Points on a hilly landscape, in no order, each with its height.
From any point a ball rolls to the lowest of the 2 points nearest to it. It stops when none of these is lower. Distance is the straight distance between rows; heights are no part of it.
par: [145 142 199 117  86  92 101 172 176 129 138 150 116 132 105  85 127 159
 112 103 136 153 124  92 204 138 105 160 126]  height 2.66
katug: [ 54 122 118 128  78 122 141 100  86  56 152 104 126 163 137 120 165  73
 155 137 142 118 130 129 153 149 123 146 160]  height 3.87
Tulib: [149 181 126 178 166 129 158  96 142  93 106 132 115 173 117 149  93 186
 137 135 142 116 141 153 149  95  95  80 162]  height 4.50
Sata: [142 140 138 122  40 184  95 134 135 151 162 159 151 158 127  93 120 144
  93 135 128  92 133  85 119 103 143 164 120]  height 1.49
tapo: [124 127 119  78 141  47  89 144 120 130 133 123  94 117 114 111  94 110
  95  76 121 171 134  79 182 118 140 153 120]  height 3.11
zakes: [117  61 182  94 137 148 113 144  79 138 145  75 138 152 134 136 126 120
 122 118 143 154 127 133  86 185 156 150 102]  height 1.54
boten: [141  82 110 102 148 165 150  84 139 125  73 142 154 159 138 126 121  78
 121 167  92  53 137 108 147 118 102  95  87]  height 1.95
lumul: [ 92 104 105 136 140 130 167 140 129 114  87 132 147 201 114 153 145 107
 108 185 127  93 106 155 129 185  78 105  99]  height 3.33
Vifu: [131 127 106 155 151 125 132 167 105 149 157 132 122 134 159 166 148 155
 118 158 147 127  77 142  30 145 158 105 126]  height 3.26
nomu: [156 103 179 126 120 139 133 121 170 110 117 123 100 172 109 111 121 163
 155  96 180 100 124  84 134 100 111  96 109]  height 1.14
Tob: [159 135 105 115 119 157  94 123 132 150 143 127 132 178 120 138 127 185
  97 133 128 138 136 116  82 110 169 122 139]  height 3.08
kifek: [129 136  83 101  89 139  90 141  86 108 158  92 129  98 160 141 161  97
  91 106  82 172 151 120 105 135 199 147 154]  height 3.27
Padav: [ 71  82 131 132 119  86 132 149 131  83 157 119 119 179 128 117 203 114
 136 130 174 147  87 113 103 193 143 131 138]  height 1.56
Kevu: [145 165 153 164 153 108 124 152 149  87 186 117 115 159 138 139 165 177
 118 116 161 125 115  73  99  98 139  96 173]  height 6.15
Seso: [150 174 152 163 117 127 131 187 143 164 142 140 124 118 117 138 122 171
  82 134 140 107 116 126 112 124 104 138 108]  height 3.76
kaba: [128 167 139 128 170  89 145 171 131 158  88 117 120 113  98 154  91 128
  61 147  88 166 137 156 201 166 105 131 119]  height 5.26
kig: [111 114  70 143  98 170 161 140 139 146  76 114 147 169 103 153 149 122
 109 182 117 114 125 201 106 168  98 119  99]  height 3.66
Kosut: [120  92 168 100 183 109 115 143  88  92 150  38 125  74 154 144 141  80
 130  80 103 184 130 111 168 170 148 135 147]  height 3.70
zipig: [152 179 145 166 172 126 102 143 177 181 153 153 125  70 114 141 127 202
 130 111 126 158 169 148  97  70 117 121 163]  height 4.02
bimar: [148 137 101 160 146 132 190 182 169 164  94 117 123  69  97 147 165 102
  73 158 131 121 106 145 119 178 118 119 105]  height 5.63
fid: [131  85  94 103 165 150 129 114 121 186 138 138 158 128 150 149 126 103
 117 186 109 111  99 128  49 147 158 133  98]  height 2.20
kos: [130 163 125 149 152 144 186 103 156 112  86 103 130 100 126 147 133 111
 142 153  96 145 140 172 206 153  94  99 156]  height 2.86
mor: [133 179 105 119 160 115  84 132 146 133 162 143 128 141 111 129 164 139
  83 134  85 166 168  89 168 145 180 143 203]  height 3.71
nimum: [111  82 131  86 168  81 118 121 135 125 172 139 115  97 123 108 151  88
 163  85 158 121 124  43 119 104 141 146 113]  height 2.81
Tok: [136 184 142 180 145 140 161 161 139 120 164 122 135  78 120 129 183 122
 107 157 117 107 117 117 136 154 118 118 165]  height 3.00
palet: [ 82  91 139 123 174  86 118 112  75  97 170 133 118 164 134 115 117 131
 151 107 176 125 100  96  70 124 139 147 130]  height 2.84
nadaz: [156  76 133  93 156 193 124  93  87 126 151  56 130 153 157 171 127 130
 128 128 127 113 141 103  64 114 166  90 133]  height 3.85
lar: [143  87  81  89 103 143 110 149 120 143 138 104 125 106 134 136 158 109
 125 108 122 170 121 127  95 145 195 134 115]  height 3.43
ren: [ 90 161 103 134  84 132 129 149  74 101 117  87 111 215 134 163  98 139
  82 145 135 100 122 175 138 145  87 115 117]  height 2.01
Basar: [130 142 115  93 124  92 109 149 112  93 149  93 105 148 128 129 131 113
  90  98 126 143 136  77 157 117 146 118 132]  height 3.25
Pazer: [144  56 126 102 133 174 127 118 156 143 140 105 136 116 116 126 182 110
 166 123 147 165 120 118  96 162 197 125 146]  height 3.54
nafib: [160 168 147 151 173 145 130 105 145 124 147  90 132 131 136 150 104 184
 131 118 119 134 149 124 124  78 115 100 160]  height 4.32
kod: [143 164 152 169 128 137 115 197 109 155 168 135 124 125 149 164 127 191
 106 132 147 109 103 132  38 113 120 106 109]  height 3.48
lir: [108 135 100 133 181  85 127 125  74  67 168  96 101  65 159 142 125  91
 163  88 128 168 113 110 126  96 157 126 156]  height 3.19
goki: [158 147 111 114 108 135 113 109 130 121 113 108 102 150 116 124 106 170
 131  88 135 166 160 143 132 102 165 116 146]  height 3.28
vemil: [137 133 110 128  80 180 175 102 161 118  73 108 159 100 126 119 162  96
 157 157  76 141 149 187 199 152  93 113 151]  height 2.50
bola: [148 160 124 131 149 136 114 159 170 155 144 135 136  89 103 113 182 117
  84 141  89 150 136 100 175 164 152 143 172]  height 3.44
Bame: [140 138 162 155 222 123 185 117 155 100 122  99 148 104 124 160 118 130
 139 154  94 160 119 144 183 149  94 100 159]  height 3.16
feb: [129 159  97 154 109 115 168 179 157  93 129 105 103 147 132 151 183 141
 119 126 173 122  86 125 113 140 121  77 128]  height 6.28
rivu: [ 81 124 190 138 138  63  92 118 105  98 166 193 129 158 108  96 101 150
 156 116 172 114 120  98 127 113  97 165 129]  height 1.70
lumu: [133 114 116 119  72 200 145 104 143 162 112 163 184 104 133 100 161  83
 129 176  77 100 140 150 144 158 128 157 132]  height 1.42
lopid: [171 142 107 116 101 162 118 164 134  99 115  45 117 127 123 163 158 160
 100  87  99 190 161 151 146 126 151  84 152]  height 3.82
fulu: [132 115 152 156 136 144 157 102 128 132  76  96 140 104 151 137  99 149
 166 139 118 160 118 221 130 151 107 111 125]  height 4.70
mef: [116  93 220 109 114 118  74 104  84 121 105 161 140 164 112  84  69 138
 159  98 153  85 166 132 147 107 102 159  85]  height 1.99
sibez: [154  93 149  91 149 125 114 176  91 112 128  52 105  53 160 173 130  98
 112  57  89 190 130 108 119 155 162 119 101]  height 3.79
Rika: [ 62 169 104 140  91 116 169  94  52  50 155 108 132 129 152 142 117  68
 145 146 127 115 119 149 181 120 112 137 173]  height 3.73
nol: [141 133 120 122  83 118 149 158 158 162 107 142  96  85 129 116 104 122
 144  95 170 115  91 125 122  84 105 127  71]  height 2.40
tafu: [154 139 172 129 154 134  93  92 173 166 112 157 163  90 124 116  99 148
 144 127  70 149 175 147 159 102 104 144 145]  height 4.80
Nelon: [139 138 114 136  70 193 173 121 149 145  59 156 169 115 111 108 140  88
 119 182  87  87 144 178 175 150  80 130 115]  height 2.02
gavol: [150 121 113 131  90 175 143 165 154 186 112 135 152  99 123 124 134 138
 104 152 107 148 116 173 127 165 141 146 101]  height 4.16
Fumi: [108 143  72 142 201  81 156 111 130  94 138 159 110  96 125 137  94 107
 161 117 144 132  99 125 121  80 115 119 135]  height 3.55
zoz: [102 113 132 120 130  65 111 165  76 104 156 121  93 128 141 120 130 116
 125  71 175 156 100 104  84 143 159 144 121]  height 2.72
kub: [107 140 118 183 145 152 154 118 125 167 143 185 132 120 132 136 104 127
 139 167 150  46 109 135  69  93  83 133 102]  height 1.48
fomeg: [154 119 146 137  73 144 158 179 177 138 134 124 101 112 142 123 137 117
 133 111 180  72  85  73 122  82 103 110  75]  height 2.63
nofi: [ 83  97 129 137 121 116 164 111  98 111  89  87 119  97 152 136 113 105
 170 130 137 167  98 233 133 186 110 127 110]  height 4.61
Kezuv: [122 125 142 155  86 153 163 141 143 154 116 125 141  66 161 117 144 108
 152 151 123 133  84 187 127 168 109 146 116]  height 4.38
Selob: [125  96  63 118 119 193 143 105 129 160 132 136 159 153 142 154 174 113
 131 196 122 100 110 139  49 142 164 120 125]  height 2.58
Kedi: [152 116 204 118 165 149  87 105 112 142 136  77 123  86 132 130  99 170
 171  72 109 190 180 167 128 126 141 146 157]  height 4.94
tezut: [124 127 126 159 185 108 148 134 183 169 114 156 135  69 135 133 129 120
 154 126 120 152 112 159 119 128 110 135 126]  height 2.13
baz: [144 119 152  98  98 139  79 164  76 140 163 101  94 109 139 142  95 129
 112  59 144 125 151  74  81  72 153 138  97]  height 2.47
Sarot: [157 165 147 139 189 110 118 118 181 145 125 115 118  78 122 149  95 174
 150  97 115 185 158 146 150  76 114 108 158]  height 4.18
suk: [102 135 166 127  52  88 136 128 132 102  81 163 122 128 116  77 118 104
 167 120 158 119 112 163 200 155  94 148 109]  height 1.57
zev: [176 117 210 125 130 166 100  77 158 137 111 115 149  92 122 104 119 172
 178  94  98 165 177 156 157 105 127 144 164]  height 4.88
zaki: [142 153 117 159  99 180 169 105 145 136  73 137 140 154 126 133 102 134
 119 166 116  80 143 173 149 126  85  98 107]  height 2.56
vomeg: [127 166  75 136 156 118 146 108 104  77 160  97 121  56 167 142 150  75
 151 122  99 144 134 108 146  99 165 112 175]  height 3.32
sagez: [135 174 156 196 148 116 156 155 187 124 127 151 118 114  99 118 173 167
 134 148 145 154 112 160 159 173 117 121 170]  height 1.94
seko: [ 88 115 140 138 115  99 104 148 136 113 142 140 132 183 117 116 179 156
 126 151 140 165 100 163 113 203 140 144 158]  height 1.84
zaz: [121 149 126 115 189  88 125 144 103 130 113  85 120 115 135 158  71 140
  94 123  73 191 130 163 182 149 116 118 137]  height 5.10
simu: [137 105 130 122 105 166 116  66 121 163 105 177 174  89 147  97 135  94
 174 163  84 104 141 175 108 128 138 164 134]  height 0.96
Tisag: [169 151 106 134 154 124 147 145 188 108 150 120 114 142 124 133 179 152
 124 110 151 129 122  68 116 104 157  89 149]  height 6.08
ledi: [143  91 125 120 150 139 136 110 164 151 120 160 154 140 131 117 150 117
 146 165 117 118 117 119 103 148 139 126 122]  height 2.54
gavok: [134 113 181 127  93 169 140 138  98 108 165  70 134  86 167 125 144 113
 149 102 143 112 114 122 103 125 130 130 126]  height 2.80
toli: [134  91  88 100 157 147 137  84  86 114 123  80 100 152 149 164 103 121
 148 101 155 114 132 121  86 106 155  95 117]  height 3.75
Tebud: [135  89 111 115  90 151 146  93 156 107  74 162 131 175 123 110 143  97
 159 147 154  60 123 120 148 117 117 102  84]  height 1.64
bepo: [116 107 185 132  91 156 103 107 101 133 168 135 146 164 145 116 126 166
 136 138 147 112 115 144  72 142 142 160 137]  height 2.59
mugid: [151 163 127 114 131 150  84  85 101 161 104 160 157 150 128 117  75 150
 102 155  62 117 173 148 138 103 128 149 145]  height 4.05
dok: [114 127  98 142 167  63 142 118 123 123  95 142  96 128 121 126  67 149
 156  90 173 165 107 160 113  86 112 117 115]  height 3.42
buzep: [142 159 189 126 114  87  91 141 160 125 124 184 129 191  93  92 105 169
 104 134 131 103 136  82 185 123  96 145 124]  height 2.42
pesul: [125 183  50 129 123 106 148 131 137 129 102 144 104 149 108 131 129 124
 106 132 136 124 140 128 151 126 143 111 139]  height 0.95
liben: [128 146  91 115  65 108 128 170 173  84 119 116  96 197  80 116 163 148
 102  91 168 154 132  94 169 124 130 106 131]  height 1.27
lipaz: [184 133 118 102 162 138 129 160 154 120 127  72 123 106 143 155 147 148
  97 103  93 173 140 102 141 129 157  89 138]  height 3.65
tav: [141 125 126  82 115  80  86 154 153 168 114 139 111  74 115 105  96 109
 103  89  86 176 134 106 202 130 135 176 103]  height 3.01
givar: [145 102  87 115  97 162 119  81 130 130  23 147 160 176 110 117 119 131
 143 159 113 120 165 200 131 110 138  96 103]  height 2.55
lusal: [127 124 174  90 111 143  90 136  47 134 162  75 116  78 162 133  86  98
 128  60 115 135 180 101 111  98 146 168 119]  height 2.35
vudu: [107 133  49 145 157 145 149 142 130 137 149 132 134 141 137 159 196 113
 114 174 132 123 108 146  51 165 164 112 143]  height 2.95
dabu: [ 79 162 144 159 125 124 108 115 110 118 216 185 151 106 145 116 118 127
 139 148 145  55 131  80 100  62  88 157 140]  height 1.19
Zadeb: [ 98 130 118 122  55 153 124  94  78 120 132 123 147 136 150 111 121 103
 138 142 127 105 132 160 122 138 127 160 132]  height 2.04
lotur: [ 81 136 141 138 171  81 109 115 124  95 188 213 147 138 113 116 113 119
 153 148 145  81 120  74 133  80  83 156 131]  height 1.50
boni: [130 155 111 160 163  88 171 184 163 163  76 115 108  94  94 153 106 125
  74 135 131 154 107 174 148 165  97 118 100]  height 5.44
vevov: [103 115  46 103 128 109 116  95 127 104  87 177 134 217 103 118 153  98
 123 157 123  93 152 115 135 129 139 112 127]  height 1.28
fome: [117 108 187 115 116 143 127 102 118 111 183 120 127 114 133  97 148 104
 185  92 171  94 146  66 115  95 134 154 139]  height 3.02
mege: [124 123 189 136 111 132 122 101 120  98  85 118 143 184 124 126 110 173
 144 136 124 146 135 185 155 158 106 109 133]  height 2.36
Raku: [119 109 122 118 119 150 101  36  64 131 109 161 172 124 156 102  86  94
 165 162  86  90 162 161 109 111 136 149 132]  height 1.29
vap: [125 106  94 113 151 104 114 102 133 133  46 150 142 200 103 128 118 149
 120 144 105 162 157 188 129 151 146 100 121]  height 2.83
zat: [144 116  77 109 196 106 134  72 127 111  89  91  94 135 125 148  96 159
 154  84 143 193 157 157 115 114 174  91 155]  height 3.18
nefik: [ 89 135 120 151 160 106 175 157 122 115 136 149 147 156 108 138 152 103
  88 198 141  93  91 122 126 196  88 129 114]  height 2.93
pugu: [106  74 129 138 166 106 139 104 103 134 107 131 132 154 143 142  91 137
 154 144 161 127  87 169  69 143 115 115  97]  height 2.96
vik: [113 114  73 106 162 100 143  83  98 107 120 114 114 127 144 130  96  91
 151 120 134 132 125 125 129 114 140 121 129]  height 3.67
renun: [114 101 116 105 158 140 108  43  89 107 140 132 158 149 153 115 125  93
 153 164  90 108 149 118 114 129 154 147 146]  height 1.55
Nudup: [152 168 155 154 174 147 137 117 162 185 133 144 149  63 108 135 111 139
 112 155  76 119 175 139 143  97  92 139 156]  height 4.63
bok: [175 150 108  86 141 119 114 169 145 121 150  99 127 114 135 143 147 112
  63 102  87 137 148  39 146 105 158 111 124]  height 3.45
big: [146 165 129 107 145 125  76  88 134 145 137 169 141 145 114 107 107 147
 112 139  68 148 187 107 172 115 157 156 185]  height 3.92
Rifor: [136 135 132 114  95  90  78 187  98 137 166 139 101  99 151 126 134 121
 109  82 140 138 107  74  82 107 149 151  99]  height 2.61
mova: [132 143  89 114 121 107 147 137 156  72 104  98  89 209 104 135 131 140
 104  94 167 110 127  82 178 109  99  71 122]  height 0.92
renek: [156 103 169 106 181 117  94  92 154 121 134 121 134 148 122 126 123 167
 145 109 110 159 157  94 137 125 146 124 146]  height 4.08
vad: [147 101  60  87 106 168 124 137 132 112  98  44 123 166  99 157 140 137
 106 101  96 179 177 131 144 120 150 101 122]  height 3.98
Moraf: [113  50 148 103 157 103 126 161 122 125 138 104 133 160 130 136 165 129
 118 133 160 156  78 126  79 203 141 123 115]  height 1.30
kozu: [125  75 166  87 170 118  95 118  85 151 122 100 129 123 135 127  85 131
 134  98 120 164 145 138 102 153 145 165 108]  height 1.73
sofif: [121 149 146 173 172 100 166 149 196 107 157 159 128  96 122 109 190 122
 170 143 156 129  92 105 153 145 110 129 171]  height 2.32
tul: [145 129 158 110 123  91 107 133 174 141  98 167 120 106 105  95 115 119
 146 100 100 148 139 105 210 125 116 150 127]  height 2.85
pid: [141 137  90 152 165 128 163 130 186 160 129 170 128 101 120 120 175 116
 142 154 143 116 104 122  95 139 145 132 136]  height 2.44
lalak: [126 113  81 124 199  91 149 101 145 109  69 112 112 180 110 149 103 169
 130 119 135 182 134 167 117 138 128  76 139]  height 3.03
zipo: [164 197 147 168 120 133 106 166 138 174 148 149 120  93  72 123 134 178
  57 158 117 115 154 125 121 128 119 158 152]  height 4.06
pivi: [131 121 159 123  95 139  82 144  78 112 182 106 126  81 170 132 167 101
 131  89 114 160 136  96  81 126 194 165 159]  height 3.10
Dugab: [105 167 120 159 171 114 172 128 120 108 150 150 135 105  95 143 164  87
 108 174 111  99 118 108 186 162 110 134 167]  height 3.41
riv: [132 143 101 125  88 172 130 121 122 113  97  92 115 201 121 153 100 174
  99 135 129 119 146 167 128 126 112  98 119]  height 1.59
dapi: [149  88  75 106 118 198 128  80 143 135  64 150 166 185 115 131 141 108
 123 177  87  76 158 143 126 110 140  93 100]  height 2.24
fedem: [125  90 165 105  79 159 135 139 108 119 136  80 122 125 154 125 104 108
 123 109 145  96 116 106 133 129 107 138  83]  height 2.65
bifo: [ 71 155  50 122 120 114 142 106  95 107 133 160 133 203 103 140 158  80
 101 181 115  81 142 112 150 137 118 132 146]  height 1.74
suriv: [113 175 124 163 157 124 117 130 160 174 157 173 130  29 140 156 103 162
 152 117 153 143 151 162  71  59 103 113 133]  height 4.19
vunof: [143  98  95 118  91 180 112 130 145 160 146 151 141 180 111 127 164 150
 114 160 154 119 113 117  59 137 176 124 122]  height 2.87
pifa: [109 163 103 140 115 130 148 148 125 111 141 140 129 192  92 138 162 117
  76 172 133  71 131  98 153 163  93 120 136]  height 2.34
vumi: [148 108 149 134 148 134 134 115 173 112 152 129  85 166 137 128 105 152
 137  87 168  55 118  46 135  54  91  79  97]  height 0.90
guzu: [ 92  98 203 123 133  81  92 124  85 129 139 152 131 156 117 109  66 159
 143 112 145 128 131 144 118 135  95 166  98]  height 1.86
Zuze: [106 131  85 157 125 108 159 120 138 132 110 177 108 139 133 113 107 121
 159 138 174  85  88 129 100 104 104 124  94]  height 1.89
pugar: [100 192  64 145 126 138 167  98  67  92 161 119 132  68 157 142 117  61
 137 143  93 118 131 151 173 105 138 133 178]  height 3.52
Dut: [115 106  92  90 109 120 148 148 153 128 137 120 144  83 139 113 177  52
 117 141 107 122 104  83 161 163 134 144 112]  height 2.52
Fut: [157  92 147  81  99 162  73 162  85 158 181 112 143  60 159 136 144  88
 107  95  81 143 143  73  84 113 181 168 117]  height 2.99
dusul: [ 78 175 119 151 124 110 144 129 119  94 160 155 138 143 108 135 194  98
 126 165 105 134 132 123 205 172 129 146 200]  height 3.72
nat: [105  80 178 156 171 134 143 126 111 158 128 114 160 109 159 151  93 141
 151 168 117 130  89 185  77 150  82 139  95]  height 2.73
gizu: [142 126  79 138  71 202 154 160 136 169  98 104 143 143 128 154 126 159
 106 151 129 149 109 198  85 145 141 107  97]  height 3.93
veba: [153  79 130 103 179 133 124 120 141 128 157 103 113 120 127 129 169 124
 167  97 162 158 130  77  83 122 191 111 148]  height 3.62
basut: [119 102 140 119 191 104 159 100 137 109 104 126 145 118 134 131 105  91
 142 153  98 139 117 136 170 148  94 112 122]  height 3.39
balis: [143 133 166 132  89 163 130 142 159 153 179 141 135  96 150 118 149 126
 151 124 146  66 111  70 111  83  88 129 107]  height 2.82
Nusav: [151 168 134 140 130 104  67 140 153 161 135 141 108  98 124 111 117 201
 131  92 112 195 145 146 142 112 156 152 160]  height 3.83
dev: [101 195  85 140 120 110 143 151  80 122 102 131 101 183  81 159  90 138
  57 161 127  94 142 145 172 138  89 116 127]  height 2.57
vom: [150  88 114  81  77 173 152 140 176 135 112 106 152  99 120 110 145  86
 115 129 113 117 124  76 174 141 127 129  81]  height 2.26
dud: [ 98 155 130 141 153  60 109 164  80  72 201 128 111  73 162 132 138  96
 123  87 123 152 113  77 134  88 145 145 158]  height 3.07
suvo: [133 153  77 157 184  95 166 181 167 136 112 125 104  97  82 152 193 113
  75 151 124 143 121 121 139 181 136 114 148]  height 5.83
bito: [118 134 187 150 109 165 150 107  86  76 187  75 121  83 169 118 147 100
 185  77 166 111 151  99 115  91 141 137 161]  height 2.94
saso: [155 120 126 103 105 124 125 178  59 110 131  67 101  67 177 188 106  97
 100  70  96 150 116  96  89 118 130 105  77]  height 3.89
gega: [115 144  99 115 182  73 116 140 135 112 193 143 127  73 140 127 147  84
 131 108 118 120 119  41 136  90 133 145 145]  height 2.92
gesu: [111 116 152 141 101 103 100  87  92 109  61 175 144 186 114  90 105 164
 159 140 137 136 142 221 124 145 134 122 125]  height 2.12
vuf: [143  88 115  80  86 156 101 132 115 183 149 128 126  51 144 114 119  87
 147 101 118 134 130 103  97  96 174 165  97]  height 2.88
migil: [149 159 104 141 160  94 127 109 125 112 114  88  79 125 137 144  70 183
 146  74 155 169 138 149 122  70 135  87 140]  height 3.31
Fezes: [109 162 109 160 124  81 143 157 138  64 164 121  98 155 133 118 181 149
 134 101 194 140  92 101 117 130 141  93 166]  height 6.21
furuz: [145  97 123 137 189  88 113 149 130 132 155 123 100 111 141 149 160 161
 157  93 159 180  96 110  60 121 174 100 155]  height 3.69
Kazo: [ 95 106 132 124  55 178 121 117  79 120 155 120 154 183 167 132 145 112
 112 162 143  77 112 139  80 145 134 145 118]  height 2.31
mub: [119 132  93 147 196  99 152 106 110 120  63 130 113 190 124 159  57 160
 110 144 134 135 118 185 113 129 101  84 107]  height 3.24
Mobat: [129 159 126 140 123 116 147 135 170 122  98 155 120 153  99 112 143 145
 123 140 133 138 133 132 174 153 114 121 145]  height 1.46
dap: [114  94 142 128  82 145 152 123  87 157 112  93 122  76 164 126 108 109
 171 126 146 147 100 214  93 150 133 149  98]  height 4.51
vuter: [112 122 193 175 157 121 153 144 146 126 135 122 146 134 148 134 124 174
 146 152 141 149  79 180 103 172  85 126 119]  height 2.46
mufe: [152 192 132 140  89 146 125 144 113 178 125 151 135  97  95 118  97 127
  56 160  84  94 157 131 173 127 100 165 130]  height 3.57
kobu: [129  92  48 102  99 144 108  85 123 103  68 145 106 228  91 125 144 139
 143 116 155 120 161 129 108 102 166 102 128]  height 0.91
Keda: [113  90 140  89 120 101 136 125 147 117 159 134 132 113 139 102 155  60
 141 118 135  99 106  43 162 141 125 149 100]  height 2.70
fesu: [ 84 131 120 128  24 117 133 129 102 111 112 141 114 128 129  99 121 107
 144 120 151 129 119 182 160 166 120 170 113]  height 1.79
Zumum: [137 142 168 158 141 135 148 149 172  99 184 116 144  94 155 118 211 123
 144 139 122 130 102  88 141 150 131 127 182]  height 2.62
zoru: [156 140  72 136 194 111 187 153 191 124 108 113 112 125  98 147 169 121
 108 132 134 133 113  96 124 137 133  78 131]  height 5.98
Nirub: [114  76 105 108 171 148 120  80  92 137 159 110 165 135 164 143 151 101
 136 173  95 128 120 134  69 156 161 136 147]  height 1.85
Govu: [122  87 148 116 153 108  98 116 141 170 115 134 130  68 134 113 117 125
 162 107 113 170 123 150 125 134 140 168 117]  height 1.90
dugi: [146 186 114 179 158 146 155 119 154 189 113 143 131  44 111 151  97 138
 127 137 117 111 158 172 101  79  92 128 135]  height 4.39
vabaz: [142 162  97 138 136 132 163 129 164  84 132 117  95 172 139 129 125 129
 114 113 160  59 122  61 157  85 102  76 125]  height 0.45
Mozor: [157 117 173 125  83 164 118 124 182 131 185 133 127 111 126 106 174 134
 169 104 170  96 128  49 108  73 144 132 144]  height 2.98
sedo: [172 144 153 123  49 199 125 153 140 175 153 127 159  94 137 110 121 151
  99 131 101 108 134 113 135  98 122 151 118]  height 1.92
ruk: [ 99 113 173 155 122  85 138 100 125  81 109 160 124 122 123  83 133 115
 203 120 153 132 110 155 154 150 113 139 133]  height 1.75
los: [145 163 120 157 142 121 106 171 167 148 135 138 112  82 136 116 175 155
 123 110 114 179 116 137 141 146 160 143 168]  height 3.68
piz: [107 209 123 142  88 137 147 128  77 138 107 138 127 144  98 136  91 123
  76 168  96 100 159 160 195 141  93 145 139]  height 3.06
lezem: [105 114 150 162 154  64 108  92 124  95  78 201 143 151 111  85 126 138
 182 147 143 156 115 194 157 149 137 125 147]  height 1.93
mame: [ 86  99 119 127 113 101 133 110  88 105 119 131 112 167 130 117 125 118
 152 128 174 130 106 152  93 157 139 143 118]  height 2.97
fuzat: [150 148 160 134 170 109 100 102 117 158  62 171 166 161 103 117  69 147
 100 170  73 121 169 178 162 110 109 120 122]  height 3.80
tev: [122 129 147 129 110 110  81 105 109 145 139 163 130 148 123  95 111 166
 139 121 133 153 140 151 111 137 160 170 153]  height 2.75
bom: [137 131 112  99  87 108  91 172 134 167 167 163 118  50 147 111 151  91
 131  99 123 127 114  79 110  88 161 168 108]  height 2.74
Futez: [ 99 121 162  92  94 136 117 120  46 134 161  90 122  76 170 112  66  64
 144  84 132  88 156 112 138  97 109 179  93]  height 2.22
vuzad: [102 105 142 122 115 121  81 135 117 179 166 169 102 148 137 145  84 164
 133 111 180  86 119 110  52  63 109 123  89]  height 0.70
Zof: [102 109 204  97  95 116 100 114  72 123 133 129 129 106 136  91  66  86
 157  85 133  94 156 115 173 122  88 188  89]  height 2.11
Radu: [139 119 129 113  38 164  81 152 121 165 146 157 116 161 122 115  86 167
 111 114 173  92 114 101  89  86 152 154  88]  height 1.17
sezo: [162  90 145 134  87 148 156 130 203 129  68 162 127 166 104 103 136 143
 150 128 170 105 105 120 142 118 111  99  87]  height 1.40
loza: [160 197  80 145  94 141 133 149 154 146 128 158 104 149  91 120 128 145
  71 132 144  81 156  84 134 101 141 120 127]  height 1.62
tunuf: [139  96 158  86  54 152 151 167 134  96 129  71 121 105 142 123 137  76
 109  90 141 108 108  69 179 133 106 122  74]  height 2.49
pubu: [137  79 144 110  90 159  77 130  93 174 150 151 110 180 124 131  97 152
 124 129 183 110 112 112  45 102 172 135  98]  height 0.94
zekun: [ 96 103 149 157 146 109 142 135 148 134 115 162 151 147 134 121 156 137
 144 177 142 141  82 179 105 204 117 137 128]  height 2.16
vut: [116 134  90 133  75 109 161 166 139 143 112 149 106 125 133 114 128 116
 124 134 166 102  85 139 114 146 117 137  76]  height 2.17
gez: [152 155 127 114 113 126 114 151 173 152 128 180 114 186  86 107 122 156
  81 131 141  84 133  62 147 111 118 134 105]  height 2.10
Dadul: [153 147 171 152  88 159 150  96 154 109  76 120 128 140 136 120  97 156
 157 124 130 111 141 174 172 112  83  97 120]  height 2.60
Ful: [118 165 180 147 118 148 144 108 139 116 150 172 170 136 104 108 184 110
 123 184  87 101 152 113 203 164 109 152 194]  height 4.00
Bizu: [159  95 141 103 196 147 111  91 120 128 139  69 145 142 145 158 116 156
 124 134  92 158 152 113  98 126 156 105 141]  height 3.97
Maru: [101 129 143 138 103 127 107 127 116 180 134 177 126 124 145 123  71 147
 138 133 151  79 121 155  87  86  82 148  79]  height 0.99
poge: [110  97 176 111 182 100 144 128 117  91 140  75 148 103 145 140 129 102
 137 136  88 160 113 125 193 177 101 132 125]  height 3.56
gibot: [141  97 116 102  43 203 138 136 160 144 116 118 184 117 108  98 157 102
 115 150  79 140 147 130 189 149 130 148 115]  height 1.91
tifup: [129 129 145 162 190 119 130 116 114 150  54 164 161 167 114 144  61 142
 104 170 109 106 126 197 119 134  86 109  88]  height 3.51
nid: [139 130  74 131 113 150 111  95 133 109  84 130 108 229  99 144 117 196
 121 127 150 141 155 169 101 118 142  84 140]  height 1.22
vuzi: [138 126 162 114 180 103  93 124  95 125 136  61 120 100 146 157  86 167
 112  90  90 207 150 158 149 147 144 138 155]  height 5.01

For each start below, name the point where the ball stops.
lopid => pesul
veba => dabu
mame => dabu
Fezes => zipig
nofi => kobu
feb => zipig

Call two points neighbours if one is among the 2 nearest of the other. Go from one point of each pair to the other, from neighbour to neighbour, staying as low as possible. Name the highest point that can't be avoided.
dabu and vabaz => migil
Moraf and kobu => zipo
Moraf and simu => ledi
simu and suk => Dadul
dabu and simu => mame
